Each row is a point on a landscape with many peaks, with its height.
A climber steps from a point to the highest of its 2 nearest points, and stops where none of them is higher. Distance is the straight distance between rows; heights are no part of it.
k_650: [ 18.8   2.9  15.9   4.6 -14.9 -14.7 -20.2 -12.4   2.5  16.8   1.8  17.9
  -0.6  -9.1  11.7  -1.6   1.0   7.2   4.8   1.4  -5.3 -13.4  27.9  -3.4
  30.1   3.0   6.1  30.1 -13.9]  (h 337)
k_229: [-19.0 -14.1  20.0  -1.8   1.1  -3.5 -20.6  -7.7  20.5   1.1  12.2  16.6
   8.7  10.7  -0.2 -16.1  -5.7  -8.1   4.5 -17.4  20.2   5.4 -20.1  -4.8
   8.9  -3.8  11.9   1.1 -24.1]  (h 149)
k_842: [ -8.1  -7.7  -6.2  26.4  15.6  10.5  -8.0  19.0  -8.4 -34.0 -29.5  -7.2
 -16.1  35.3 -33.4   0.4   4.5 -23.0  -6.8 -14.5  -4.2 -20.1  -8.5   5.6
 -15.5   5.6  -2.1 -31.1  15.3]  (h 478)
k_112: [  0.0  -4.4  18.5 -11.2 -19.8  -0.6  -1.5  -0.6  -6.8   4.0  -0.1  33.8
  -5.7  -6.8  32.1 -27.7  24.8 -35.6 -15.6  21.8   1.4 -15.6  20.5   8.0
 -13.6  -8.0   1.7  18.6  -3.0]  (h 525)
k_897: [ -0.3   0.1  17.1  19.9  -3.2   5.0 -32.3 -12.9  17.1  20.5  -9.7  22.5
  -0.2   9.8  -4.2  -7.1 -11.9  30.4  17.3  -5.7  16.1  17.0  13.7   3.8
  25.0  11.1   6.2  16.2 -22.4]  (h 274)
k_560: [  2.3  14.9  15.6  -9.1  -0.4  -1.1  22.6   3.0  26.5  -0.2  31.7  -1.0
   5.2 -12.4  19.5  -6.8  -1.2 -13.6  -2.9  29.2  29.9  11.8 -10.7  16.5
 -11.7 -21.2   1.2  -4.4   0.3]  (h 695)
k_646: [ 23.1   8.1 -17.0 -30.5  -2.2  -2.7  22.4  12.4 -26.7 -16.7 -14.3  -3.0
   7.2 -13.0  13.4  12.7   8.9  21.7 -11.7  24.9 -20.5   5.7  17.4  -5.4
   0.5  -1.7  -8.4 -10.7   9.9]  (h 141)
k_930: [-11.2  -4.2 -11.0   5.5   5.7  -7.2 -13.8 -14.5  10.6   1.3 -14.3  -9.4
 -11.6  21.1 -26.0 -10.2 -21.6  -9.9   0.4 -60.4 -25.5 -14.3 -21.9 -14.2
  -1.6  -5.4   3.1   5.1 -15.6]  (h 865)
k_457: [ -3.5  13.6 -26.2  15.5  10.1  -0.6  -1.4 -12.8  11.2  13.4 -18.4 -19.3
 -10.2  26.1 -23.3 -12.6 -25.2   8.9  16.9 -42.2 -30.2 -17.3 -10.7 -13.6
   2.5  -1.1  -5.9  -3.9  -8.1]  (h 757)
k_855: [  1.6  -5.9  -4.6 -30.1  -8.3 -28.3 -15.3 -24.4  19.4  11.1  15.8 -14.5
  11.2  -4.8 -13.0   5.1 -24.5  23.9 -18.3   0.1  29.2  14.5 -16.3  -8.5
   7.8  -9.0   5.7   5.0  -2.2]  (h 65)
k_225: [-21.6  -4.4  -6.2  29.4  21.7  30.5  15.3  -5.5  -7.4  25.2  -5.2  -2.8
   0.0 -14.9 -15.0  19.0   2.5  -6.7  19.4  -2.2 -26.0  -6.8   1.0 -14.3
   9.4  21.2  -4.2  -4.8 -15.2]  (h 602)
k_841: [  8.1   6.9  -1.0   3.8 -18.8 -24.9  10.0 -25.6 -18.5  12.6   5.7  -1.7
  -9.1  -8.9  12.7 -11.2  12.7 -18.9 -16.7   2.1 -19.9 -17.1  17.6  -9.1
   5.9 -15.4  15.0  42.0   7.3]  (h 124)
k_311: [  5.5  15.4 -23.6  -5.7 -15.5 -25.2   8.0 -21.4   2.6  14.6  14.5  -2.5
  -0.5 -10.0   5.1 -13.9   2.8   2.0 -11.4  11.2  -2.8  -9.8  14.5 -20.3
  -4.1 -16.3  16.7  28.3  -2.2]  (h 143)
k_710: [ 13.9  22.6  12.9  26.2 -17.2  -2.2  40.4 -34.8   3.5  25.5  14.6  -0.2
   6.4 -26.9  22.9   4.6   9.6   0.4  20.3  16.6 -28.8   7.6  27.0   5.0
  -1.9 -20.0  -5.2  36.2   5.4]  (h 91)
k_697: [ -7.7   2.7  10.8  38.9  -1.8  -1.6  -4.7 -10.8   5.6  19.6 -43.0  18.1
 -27.6  13.7  10.9  -3.3  -6.6  -6.9  15.1 -10.1 -23.8 -28.1   0.1  -6.3
  14.9  -0.2 -11.5  -4.6 -21.0]  (h 432)
k_309: [ -3.3  -6.1   0.7  20.2  11.7  14.4   4.9  16.5   1.5 -23.0 -18.8  -9.8
 -10.6   9.2 -14.2   5.7  12.5 -31.0  -6.7   9.0   6.2 -16.4  -3.6   9.9
 -18.2   2.3  -5.7 -27.3  15.5]  (h 421)
k_689: [  0.1  -0.9  10.6  32.4   7.1  13.8  12.5   0.8 -16.8   5.5 -19.0   2.8
  -5.8   0.5   0.4  10.4 -10.6  -6.4  20.4 -27.6 -41.0 -14.0   1.8  -3.7
  15.2   3.8 -17.2  -0.6  -9.4]  (h 569)
k_438: [  0.6  12.4 -22.1 -24.2 -24.7 -34.2  14.0  27.9  -1.3  -3.1  51.9 -32.6
   0.2 -20.7   7.6  -1.8  -3.9  13.0 -18.4  20.4  30.9 -22.2  -5.1   8.0
 -37.6  -4.2  20.1  12.4  20.8]  (h 179)
k_936: [-20.1  -7.6   3.9  25.0   2.0   1.8  -1.2 -16.0   7.9   7.8  -5.4  -9.9
  -2.3   8.2 -13.0   3.5 -10.7 -25.3  14.2 -45.7 -23.2 -19.6 -20.6 -19.2
  -4.9  -2.7   2.4  -0.1 -12.7]  (h 770)
k_743: [ -4.3  -7.1  -8.3 -46.5 -13.1 -33.2 -13.4 -18.7  11.9  -2.3  29.9   5.1
  16.9 -17.0   4.7  -0.4   0.4  25.7 -17.9  20.8  31.1  19.4 -18.1 -16.9
 -11.4 -12.8   7.3   5.9 -10.2]  (h 90)
k_346: [  4.6 -20.0   6.5  -9.7  -1.9   8.1  -7.9  33.0 -12.0 -14.8  27.1   9.5
  10.2 -12.3  -8.1   2.5   9.2 -10.2 -16.3   5.4  14.4 -12.6  13.0   4.1
 -17.5  15.2  12.9  -1.1   2.5]  (h 533)
k_461: [-14.7 -21.2  18.0 -18.3  -1.5  13.1 -14.7  -5.3  10.7 -10.6 -13.1  10.9
   5.1   1.1  -2.7  -4.9  22.9 -43.9 -18.7  26.8  24.4   2.0  -8.7   3.0
 -12.1   0.2   2.2 -18.9  -1.7]  (h 883)
k_110: [ -4.2   0.8 -46.9  -9.1  12.3  16.7  -2.2   9.4  -2.7 -10.4  -1.2  -6.0
 -10.5   6.7 -18.8  -6.7   7.5 -12.3 -14.2   6.2   9.8 -14.1   3.6 -14.6
 -12.0  11.4  15.8 -23.0   4.1]  (h 384)
k_107: [ 19.2  13.3   6.4  11.3 -17.3 -12.1  25.1 -25.3 -15.5   7.6   7.8   5.0
   3.5 -20.2  23.9  -2.8   9.8  -3.6   2.1   8.2 -23.6   3.3  27.4  -5.0
   7.6 -20.7  -2.5  45.3  13.6]  (h 107)
k_91: [ -5.1   3.3   4.5  20.0   7.9   7.3 -23.8   1.6  -3.6  14.3 -18.9  30.1
  -9.9  25.4   6.2  -7.8 -10.1  47.4  16.7 -19.9   4.8  37.8  13.3   7.0
  19.3  20.2   0.2  20.4 -10.4]  (h 245)
k_832: [ 16.0  14.5  -3.6 -16.6  -5.2  -1.0   3.2 -29.4  16.3  13.3 -15.3  32.2
  -8.7  -5.4  32.4 -27.2  22.5  -7.5  -1.3  34.4  -9.2  12.9  22.6  -2.7
   9.3  -7.7  -6.3   3.7 -15.1]  (h 322)
k_481: [  6.2 -11.1  20.6 -35.7 -22.9 -12.3   8.8  22.7   0.2 -23.9  33.8  21.3
  22.8 -29.7  22.7   2.4  16.7   8.7 -24.3  29.1  24.0   9.9   9.2  11.2
 -30.6  -5.1   8.0  -0.8  -2.0]  (h 707)
k_798: [  8.1   8.9  24.5  13.2  -7.3  -5.4 -11.6 -29.1  26.0  17.7  -9.8  24.6
  -3.5   1.1  12.5  -7.8  -1.7   8.0  10.8   5.9   1.7   0.9  12.4   3.4
  26.0 -10.4  -0.5  17.0 -14.6]  (h 307)
k_596: [  3.1  15.7  -7.0  -7.8  -9.3 -17.6  -1.5  -4.8  19.2  11.6  20.2  -7.2
   4.1  -6.2   4.6 -10.1 -11.9   9.6  10.9  -5.1   4.1   0.4   1.9 -10.8
   6.4  -9.4   6.9   9.6  -1.6]  (h 168)
k_679: [ 12.9  28.9 -10.3  -5.2   3.6   8.9   5.7   1.2  24.4   7.3  -8.6   6.4
  -2.7   6.1  26.7 -14.9  -0.1  14.7  16.8  17.7  -7.6  15.0   9.5   9.0
  13.5 -10.0 -11.2 -10.9   0.0]  (h 240)
k_663: [  5.0   1.2  29.8  -0.4 -21.5  13.5  22.6 -12.8   3.9  17.9 -11.7  35.2
 -11.5 -14.5  30.9 -12.2  24.1 -40.3 -21.5  37.5  -6.0  -1.0  18.5  22.8
 -15.9 -10.0 -10.1  12.4  -4.4]  (h 470)
k_670: [ -4.0   3.2  -6.8   1.0   6.2  -5.5 -14.8  45.7 -11.4  -0.9  15.3  -0.9
  -7.2  12.4  -5.3   2.9 -18.4  43.2   1.7 -11.9  23.3  12.7  -3.5  16.3
  -5.2  22.9  11.6   6.9  -3.4]  (h 249)
k_343: [ -1.4  -9.5  -5.7  -1.0  15.2  20.5  -1.4  24.3 -19.0 -13.0  -1.4   2.2
  11.2   0.8   2.0  16.1  -1.8  29.4  -2.4  -7.6  -3.6  23.2  -1.5   5.1
   1.0  20.7  -5.8  -2.1   6.0]  (h 321)
k_231: [  3.8  -3.9  -2.4  -7.9   8.4   9.8  -4.6   2.6  -1.4  -7.2 -18.3  -8.4
  15.2  11.1 -10.1   8.4  -8.8  23.8   6.1 -18.3  -3.1  27.5  -8.5   1.5
  11.4   3.9 -12.6   0.1  -2.7]  (h 366)
k_618: [  0.8  19.8   0.1   9.2  -5.8  -4.1  -3.1  10.7   9.9  22.0  18.5 -20.5
   8.4  -7.0   0.5   7.3 -23.9  29.2  30.3 -11.2   3.6   1.6  -2.6   2.1
  13.8   5.0   0.5  14.9   1.0]  (h 194)
k_509: [ -0.6  -7.9   8.4  16.4  17.2   7.4   2.2  11.6  23.2 -29.3 -18.2 -13.5
  -2.5  31.6  -5.4  -1.6  -5.1  -3.3   9.4 -11.3  21.4  17.0 -27.7  14.7
 -10.6  -5.7 -21.5 -33.1  15.3]  (h 351)
k_619: [ -2.8  -3.2  -9.7   2.3  10.4   7.9   6.4   6.9  -0.4 -25.1  21.0 -23.7
  12.2   1.7  -7.8   1.7   5.8 -18.3  16.7 -25.9  -9.0  -0.8 -13.8 -10.2
 -16.0  -7.8   0.3 -15.6  14.1]  (h 242)
k_714: [  0.2   4.0  -0.9  10.0  14.0   0.8   4.3  22.0  19.1 -12.5   6.2 -34.8
   2.5  19.4  -9.8   7.1 -16.8  11.4   3.1  -6.6  27.7  14.5 -24.9  19.9
 -13.8  -3.2 -10.7 -24.2  23.2]  (h 303)
k_763: [ -4.9   3.4 -24.5  -6.5   7.9   4.3  -3.0  -8.1 -12.6  14.9 -28.1   2.1
 -11.3   8.9 -15.3   0.2  -1.0  -2.7 -13.7   4.7  -4.9 -15.1  11.7 -13.8
  16.7  14.6   4.5  -7.7  -6.4]  (h 502)
k_632: [ 16.7  15.0  -6.3 -24.6   7.1   6.6  14.3  -0.4   1.7 -18.9 -26.9  10.6
  -2.6  16.5  28.9 -21.6  12.7   3.0   9.2  23.9 -13.3  15.4   6.2  13.1
   3.1 -10.4 -14.6 -26.0  10.5]  (h 203)
k_130: [  6.8   5.6   4.8  22.9  -9.9 -14.1 -21.0 -18.1   7.4  26.6 -32.6  12.3
 -28.4  19.2  10.5 -18.2  -8.9  -1.4   3.8  -3.2 -18.1 -37.3  15.6  -1.5
  28.2  -2.9  -2.3   3.9 -13.2]  (h 400)
k_947: [  5.4  -4.7  -1.5  11.8   5.5  -1.1   3.0  14.9 -23.3 -10.4   4.5  -4.2
 -17.2   9.0  -3.3  -0.8  -0.3 -23.9  -3.1 -23.9 -22.7 -36.3   1.6  -0.1
   0.7   1.5  -0.8  -0.5   6.6]  (h 55)
k_156: [  1.8  -2.5  11.8  22.4   1.1   5.4  -4.9 -20.8  -1.5  13.6 -15.0   4.5
   7.5  -6.0  -4.8  17.4  -5.3   2.6  23.2 -29.9 -26.8   8.5   3.3  -8.7
  24.6   3.5 -11.0  11.5 -13.6]  (h 630)
k_893: [-23.2   3.4  -3.1  23.0   6.4  15.4  12.3 -12.9  11.4  17.4  10.9 -21.7
   8.9 -11.7  -9.4  10.4  -5.5 -18.7  26.2 -18.5 -10.5  -9.0 -13.9 -10.0
  -0.5   6.3   4.4  -1.4  -7.5]  (h 683)
k_740: [-16.8  -9.2  13.5  41.6   5.8   2.4 -18.2   5.0 -18.7  17.0 -35.8  18.6
 -26.3  29.1  -0.7  -1.8 -15.2   0.8   5.4 -31.1 -23.7 -23.2  -4.1   1.4
   8.7  11.9  -8.9   7.6 -15.8]  (h 469)
k_965: [  5.2   1.1  11.7  15.8   4.9  18.6  22.0  -6.1 -20.9  38.4   6.1  11.9
   3.2 -32.2   7.5  20.5  13.3   0.6  11.5  18.9 -33.9 -15.2  33.0  -7.5
  23.6  12.7 -12.0   8.2  -6.7]  (h 616)
k_624: [  8.9   4.3  16.6 -20.6  -0.3  -2.4   6.0  11.9  18.8 -20.2  21.8 -14.5
  12.4 -12.5  10.8   6.3  -5.9   8.0  -0.9  17.7  29.9  26.2 -14.9  14.4
  -3.7 -12.2 -11.9 -19.0  12.4]  (h 585)
k_159: [ -6.2 -15.8 -11.7  22.0  20.8  32.8   8.9  11.4 -17.7 -20.5  -8.8   3.5
  -8.7   5.9 -16.2  13.0  22.7 -30.8  -5.0   1.8 -10.6 -17.4   2.3  -6.8
  -9.8   2.7 -12.6 -28.6   3.6]  (h 462)
k_219: [-19.9 -18.1  -0.4  14.6  12.4  16.6 -13.5   8.2  -6.7  -8.6 -32.2   6.2
 -12.7  24.4 -23.0  -0.3  -3.5  -1.9  -9.4  -0.3  22.7  11.7 -10.7   9.9
  -9.6  19.4   4.8 -15.9  -0.2]  (h 619)
k_638: [ -2.7  -5.3  22.4  15.7   2.4  22.9  16.1  11.6 -12.8  12.1   1.3  12.9
   6.8 -17.6   7.1  17.0   8.3 -15.3   2.0   3.4 -22.4 -10.4  13.3   7.3
  10.7  13.7 -10.8   3.3  -6.4]  (h 541)
k_894: [  6.9  -6.6  16.8 -24.4 -12.5 -23.6 -21.7   2.6  -1.4 -14.9  14.4  -6.6
  10.0   2.4  -2.2   0.4 -15.9  -0.6 -17.9 -17.1  10.7   2.2 -10.7   5.6
   5.3 -10.4  16.1  16.9   1.7]  (h 84)
k_398: [ 13.0   9.3  -8.6  31.3  -2.0  -5.7   0.2 -45.1   0.6  25.9   1.9  -1.5
  -2.7 -19.5  -1.3   7.0   2.9  -0.5  23.0 -10.1 -33.5 -18.0  25.2 -23.1
  18.9 -12.4  -4.9  25.0   0.6]  (h 779)
k_877: [ -5.3 -23.7  34.0  15.9  -1.7   7.9  -4.7  10.7 -31.3   0.3 -16.1  18.1
   1.1  -0.5   7.0  18.8   6.7 -28.3  -5.1  -6.3 -23.5 -15.3   4.1   9.1
  14.7   7.6 -16.8   5.4  -5.2]  (h 487)
k_776: [ -4.6 -12.9   9.4  -7.1 -10.4   0.4 -16.7  -5.0  -3.7   2.4 -13.1  25.7
 -14.6   8.2  18.6 -21.7  17.9 -32.7 -11.6   6.2  -3.2 -24.2   7.1  -1.9
   6.8  -0.9   4.2   6.2  -9.9]  (h 473)
k_440: [ -2.5  10.1   3.3 -13.6   8.5  13.5   7.9 -20.0   6.8  11.5 -27.7  18.8
  -7.2  -1.3  12.8 -15.9   9.1 -22.4  -4.5  35.7  -8.8  11.7   2.4   4.7
   5.2  -4.9  -2.8 -13.8  -8.9]  (h 369)
k_386: [ -4.5 -20.0   9.5 -14.6   5.1   8.2 -22.5   0.3  -2.2 -18.1 -18.5   8.2
   2.8  21.2 -13.5  -1.3  15.2 -15.4 -16.9  17.3  28.4   9.3  -9.1   7.9
  -4.0  17.7   8.0 -19.5  -1.2]  (h 730)
k_824: [ 13.4   9.3  -1.4   6.2 -16.5 -24.1 -21.0 -10.1  -3.6  24.0 -14.5   2.2
 -18.6   2.7  -2.6  -3.0 -16.2   7.5 -14.1  -4.0 -10.1 -31.4  25.0   2.5
  28.2   7.2  12.8  24.2  -6.2]  (h 367)
k_567: [ -8.6  -4.7  -9.2  16.0   9.5   8.4 -13.5  10.6   0.0 -14.2 -28.0 -16.0
 -15.4  32.5 -34.0  -1.0 -18.8  -6.5 -13.6 -26.5   8.2  -2.1 -19.4   7.6
  -8.5   9.2   6.5 -11.2   5.4]  (h 544)
k_673: [ -6.7   5.2  -1.1   2.7   8.2   9.8  25.3 -13.1   9.2 -23.2  15.4 -13.3
  13.8   1.1  13.8  -2.2   9.6 -22.7  14.0 -14.1 -13.3  10.9 -21.2  -8.9
 -16.3 -19.5 -12.1  -8.2   0.8]  (h 270)
k_508: [ -7.4   4.5 -16.1   8.5  12.0   3.7  -7.6 -27.4  15.4  10.0 -40.6  -0.8
  -4.3  27.0  -9.8 -17.8 -12.9  -5.3   6.7 -15.8 -14.9  -6.2 -12.3 -12.0
   6.2   2.6  -5.6 -13.0 -14.2]  (h 652)
k_769: [ 14.0  21.1  -2.3 -14.2  -8.8 -14.9   1.8 -25.4  34.5  13.1   1.8  11.7
  -2.0  -2.6  29.1 -23.7  12.1  15.3   9.6  32.4  11.5  20.3   9.0   6.1
  16.6 -20.1   0.2   3.0  -3.2]  (h 280)
k_489: [-17.9 -17.6  23.7  39.8   5.5  19.8  -1.0   9.7 -30.7  10.5 -28.4  15.0
 -16.6  12.5  -4.4  11.8  -0.9 -14.2  -0.7 -15.0 -25.9 -19.7  -3.3  -0.9
  15.5  14.7 -24.2  -1.5 -10.9]  (h 512)
k_999: [ 12.2 -11.4  18.7 -38.8  -7.7 -10.5   1.5  12.2   7.8 -33.9  31.1   8.6
  15.6 -15.7  15.3   0.1  14.3  11.2 -13.1  19.4  22.1  24.9 -10.6   2.0
  -9.2  -8.9  -0.9  -3.5   3.3]  (h 608)
k_786: [ -5.5  -8.6  16.2   7.7  14.1  13.0   4.8  -7.3  14.6 -32.8 -13.2  -2.4
   0.6  14.7   7.7  -2.7   1.2 -20.4  10.2 -12.8  -5.0  13.9 -21.4   3.3
  -4.7  -7.7 -13.6 -20.2  -1.6]  (h 306)
k_501: [  5.8  -5.2 -12.5  -4.0   4.6   4.7  -2.9  45.4 -33.6 -16.2  14.8  -4.6
   4.9   7.0  -6.5  10.8   1.4  46.0  -2.8 -17.0  -1.9  11.9   2.8   4.6
  -8.8  28.6   7.5  10.0   8.0]  (h 284)
k_589: [  0.7  13.2 -28.7   3.6  18.7   6.4  -1.2  17.2  -6.1   0.6 -20.4  -9.0
 -15.4  20.8  -7.6  -7.1  -8.4   5.9  -2.3  -1.6   3.4 -20.7   3.3   1.6
  -5.5  18.3   6.2 -19.1   7.9]  (h 440)
k_71: [ -3.0  -2.6   3.3 -16.1 -11.0 -14.8  20.7   5.6  18.5  -5.4  47.4  -3.2
   4.8  -9.8  18.4 -17.7   4.3 -13.3 -11.8  28.8  49.2   5.7 -16.6  18.0
 -31.4 -33.9   0.8  -0.4  15.1]  (h 820)
k_352: [ 13.2  12.0 -15.8 -25.2  -4.8  -9.7  23.7  19.8 -27.0 -15.2  14.8 -13.5
  10.2 -23.6  11.6  14.3   9.9  12.3  -9.2  13.6 -13.3  -6.0   9.8  -6.6
 -14.6  -2.9   3.1   6.0  19.6]  (h 116)
k_895: [ -0.9   1.0 -41.6  -6.2  10.0   5.7  10.7   9.1   0.7 -20.4  18.2 -11.9
  -3.7  -5.9 -10.7  -3.6  22.1 -27.7 -14.3  20.6  16.4  -6.4  -2.3 -12.1
 -26.3  -3.9   6.8 -25.8  23.5]  (h 336)
k_33: [  8.3  12.7 -26.3  -1.9  14.5   3.6  15.8  16.6   0.6 -28.4   8.4 -34.5
   6.8   4.4  -6.1  -1.5   1.5  -1.1  14.4  -5.9  -4.6   7.5 -11.1  -0.5
 -16.2  -9.2 -10.2 -24.5  24.9]  (h 252)
k_469: [ -5.1  10.3   0.5  14.4   1.1  11.0  -3.9  37.3  -9.8  11.5  27.1  -7.3
   5.2   2.6  -0.8   6.0 -12.1  33.8  27.4 -14.9   8.4   0.8   5.5   9.9
   5.3  16.8  11.1  12.9  -1.1]  (h 219)
k_241: [-15.8  -7.9 -12.6   7.3  13.5  18.5  -4.3 -16.2   2.3  15.9 -46.1   1.1
  -0.7  10.5 -19.4  10.9  -9.0  -4.5  -7.1   7.8  -5.6   1.2  -3.8  -4.6
  12.8  14.1  -8.8 -15.7  -7.1]  (h 565)
k_471: [  1.4 -14.1  16.1 -16.7   3.6   4.9  -6.1   1.8   7.1 -15.0 -24.3 -10.5
   5.4  16.0 -13.6  10.5  -7.8  12.7  -6.2  -5.9  18.8  41.0 -21.5  17.4
   7.7   1.8 -16.7 -17.3  10.8]  (h 422)
k_294: [-10.5  -1.3  25.6   1.0  -3.2  -5.2 -12.8  17.9  17.8   8.0  26.6   5.7
  10.3   2.1  -2.4  -5.9 -22.4  16.5  10.1  -8.0  30.5   6.6  -8.5   8.1
   8.6   4.6  12.1   2.2 -13.0]  (h 127)
k_581: [-16.6 -15.0 -11.0  19.0  17.7  27.2  18.1  -2.1 -26.4   8.9  -5.4   2.5
  -7.5  -5.9 -11.3  13.1  11.0 -27.2   0.4   0.4 -34.3 -25.1  -0.6 -18.9
   3.5  13.7 -18.9 -20.4  -3.0]  (h 527)
k_805: [ -9.9 -15.3  30.2 -33.2  -2.4 -22.0 -20.3   4.1  11.0  -9.6  22.1   4.0
  11.9   9.1 -14.9  -6.5 -23.8  18.4  -6.0 -15.6  31.3  11.9 -16.8  10.5
   5.9  -4.5  14.9  10.2  -8.8]  (h 104)
k_545: [  4.8  -3.5  -6.7  -2.3  -7.0  -2.8  20.4   7.6 -38.4 -11.1  20.3 -20.8
  -5.1 -12.0  -0.5  13.2   5.4 -23.4  -2.4 -14.4 -27.3 -28.3   6.9   1.1
 -13.5  -7.0   6.9   3.5  25.2]  (h 73)
k_681: [  9.5  -0.9 -10.6 -26.9  -9.4 -22.3 -30.9 -31.2  -4.2   9.0  -2.7   0.5
   4.6  -7.2 -18.8   6.2   0.9  12.0 -16.2 -14.6 -11.9   4.3   7.9 -24.1
  20.0  -2.9  21.4  28.1 -11.1]  (h 31)
k_600: [-24.3  -5.3  14.4  24.0   9.9  20.7  -9.9   0.6  14.1   2.9 -18.5  19.3
   1.6  13.3  -1.8  -2.6  -7.6   8.7  16.5 -10.4  11.3  26.2 -13.6   9.5
   4.4  12.6  -3.6  -5.1 -22.3]  (h 189)
k_657: [  3.9  16.3 -16.9 -13.6 -15.1 -25.5  15.0  11.0   1.6  -1.9  34.0 -54.4
  -0.5 -14.0  -6.1  10.1  -8.1   0.1  -6.0  15.6  25.5 -11.0 -13.7  10.4
 -30.1 -11.1  12.6  -4.5  35.7]  (h 213)
k_827: [  2.4   0.8 -10.6  17.9   4.0   5.3  -3.8 -26.4   3.8  23.9  12.7  -6.4
   8.6 -13.0 -13.2   8.8  -0.3  12.6  27.1 -26.3 -25.7  -1.2  10.6 -24.1
  21.5  -0.6  -0.7  22.3 -10.9]  (h 697)
k_988: [ 10.3   4.3   5.5  31.8  -5.4   8.8   7.9 -28.3  -1.3  29.8  14.6  23.3
  -4.1 -24.4  11.0  12.5  17.0  -3.6  18.6   4.4 -31.6 -15.1  34.1 -14.3
  26.0  -4.2 -10.2  20.3 -12.2]  (h 696)
k_101: [  6.4  -9.7  14.2 -24.6 -19.7 -12.0   2.2  21.6 -13.6 -12.4  20.6  19.9
   7.6 -22.8  15.2  -5.4  19.3 -11.0 -23.8  20.0  14.2  -9.9  18.5   7.6
 -21.4  -3.2  18.6  11.2   7.5]  (h 613)
k_21: [ -9.5   2.4 -10.4 -21.4 -17.9 -22.2   5.8  31.3   3.0   9.4  54.0 -12.3
  13.4 -42.3   1.8  -3.0   2.4  20.7  -8.2  33.7  38.1 -13.7   2.8  -3.7
 -42.3  -3.2  21.0   9.0  -2.1]  (h 148)
k_248: [  6.4   9.1  18.3  -4.4  -4.2   6.3   9.8  -6.0   7.8  17.5 -23.6  17.8
  -1.6 -19.1  16.7  -0.2   6.0 -25.0 -17.4  38.7   3.4  -3.4  16.0  16.7
   5.1   2.9  -2.9  -4.2  -1.5]  (h 416)
k_669: [ 25.1   2.7 -10.2 -29.3   5.9  -0.3  12.1   6.5 -18.0 -28.8 -26.0  -4.4
   6.0   9.6  15.2  -5.9   5.5  10.6  -4.6   2.9 -21.2   6.2   1.5   5.3
   9.4  -6.4 -14.6 -12.9  23.1]  (h 171)
k_964: [  6.7   2.8 -25.4   2.2  17.9  17.1  25.5  12.8   1.7 -28.2  12.1 -22.9
   4.2  -8.4  -9.7   8.2  23.2 -15.8   8.1  19.7   5.6   6.7  -1.9  -1.6
 -30.4  -9.8  -6.5 -28.7  33.7]  (h 293)
k_566: [-24.3 -15.7  18.3  15.0   2.0  10.6 -23.8 -17.7   8.2   1.5 -14.6  24.4
   6.2  14.2  -9.8  -8.1  -0.1  -6.7  12.2 -24.8   1.2  16.6 -17.5 -10.0
  15.2   3.0   5.4   5.6 -28.5]  (h 167)
k_806: [  9.3   7.7  -8.5 -15.5   0.2 -16.9   5.1  23.2  13.3  -7.3  24.6 -48.4
   6.1  -4.5 -10.7  16.0 -19.1  15.8   0.9  12.3  32.6   2.0 -22.2  17.1
 -16.3  -6.0  -2.1 -22.2  29.3]  (h 251)
k_814: [-22.1  -5.4   5.3  12.7  10.9  21.9 -10.2   4.3  -2.2   5.2  -9.2  23.5
   2.0  18.6   3.4  -6.6 -11.2  34.7  14.8  -9.2  21.4  57.7  -8.5  11.9
   0.2  19.2  -8.6   6.9 -13.3]  (h 215)
k_707: [ 21.8   5.5  10.2 -25.9   1.5 -13.4   7.4  -0.5  17.2 -15.4 -10.8 -15.0
   9.0   9.8   3.7   5.0  -5.9  11.4 -13.8  19.7  27.3  34.2 -16.8  22.2
   4.4  -6.8 -15.2 -21.9  17.9]  (h 499)
k_774: [ 19.3   4.4 -17.5  -4.0  -2.5   0.3  25.0  16.1 -36.6 -19.0  23.3 -34.3
   4.3 -17.6  -7.9  28.7  10.9  -7.2   4.5   1.0 -14.6 -11.8  13.1   2.4
 -17.9   7.6   1.7  -0.5  29.4]  (h 92)
k_530: [ -6.4   3.3 -21.4 -35.7 -17.3 -23.1   1.3   3.8   6.5  -9.3  35.4   1.6
   8.6 -30.7   4.2  -1.2  10.1  17.4 -21.3  29.4  28.6   4.3  -5.0 -16.1
 -32.1  -3.7  13.6   2.4  -5.2]  (h 117)
k_217: [ -2.4  -9.2 -11.9 -24.8  -5.2 -16.1 -29.9  -9.6  -8.8   5.2   1.7  -5.5
   5.3   2.4 -38.9  10.9 -18.2  18.7 -15.5 -37.1  -7.5  12.5  -9.6 -12.8
   1.5   5.4  25.0  16.6 -10.6]  (h 17)
k_972: [  5.7  -2.6 -14.3 -31.8 -16.1 -32.2 -31.4 -11.5   8.2   9.1   5.6   0.2
   3.2  -7.0 -12.1  -2.1 -10.1  39.0 -13.7  -1.1  13.2   4.2   3.0 -17.9
  13.2   1.0  20.2  17.3 -12.9]  (h 45)

Call two points neighbours if one is among the 2 nearest of the other. Go from one point of each pair to the other, from neighbour to neighbour, staying as high as possible. Name the lowest point that can't be avoided.
k_461, k_509 | k_619
k_489, k_509 | k_855
k_481, k_71 | k_624
k_71, k_398 | k_710
k_461, k_930 | k_309
k_461, k_112 | k_776

For each start below, name every point that the climber comes to, in order.
k_545 | k_774 > k_352 > k_646 > k_669 > k_632 > k_679 > k_769 > k_832 > k_440 > k_248 > k_663 > k_112
k_805 | k_294 > k_229 > k_566 > k_600 > k_814 > k_91 > k_897 > k_798 > k_650 > k_824 > k_130 > k_697 > k_740 > k_489
k_964 | k_895 > k_110 > k_589 > k_763 > k_241 > k_508 > k_457 > k_930
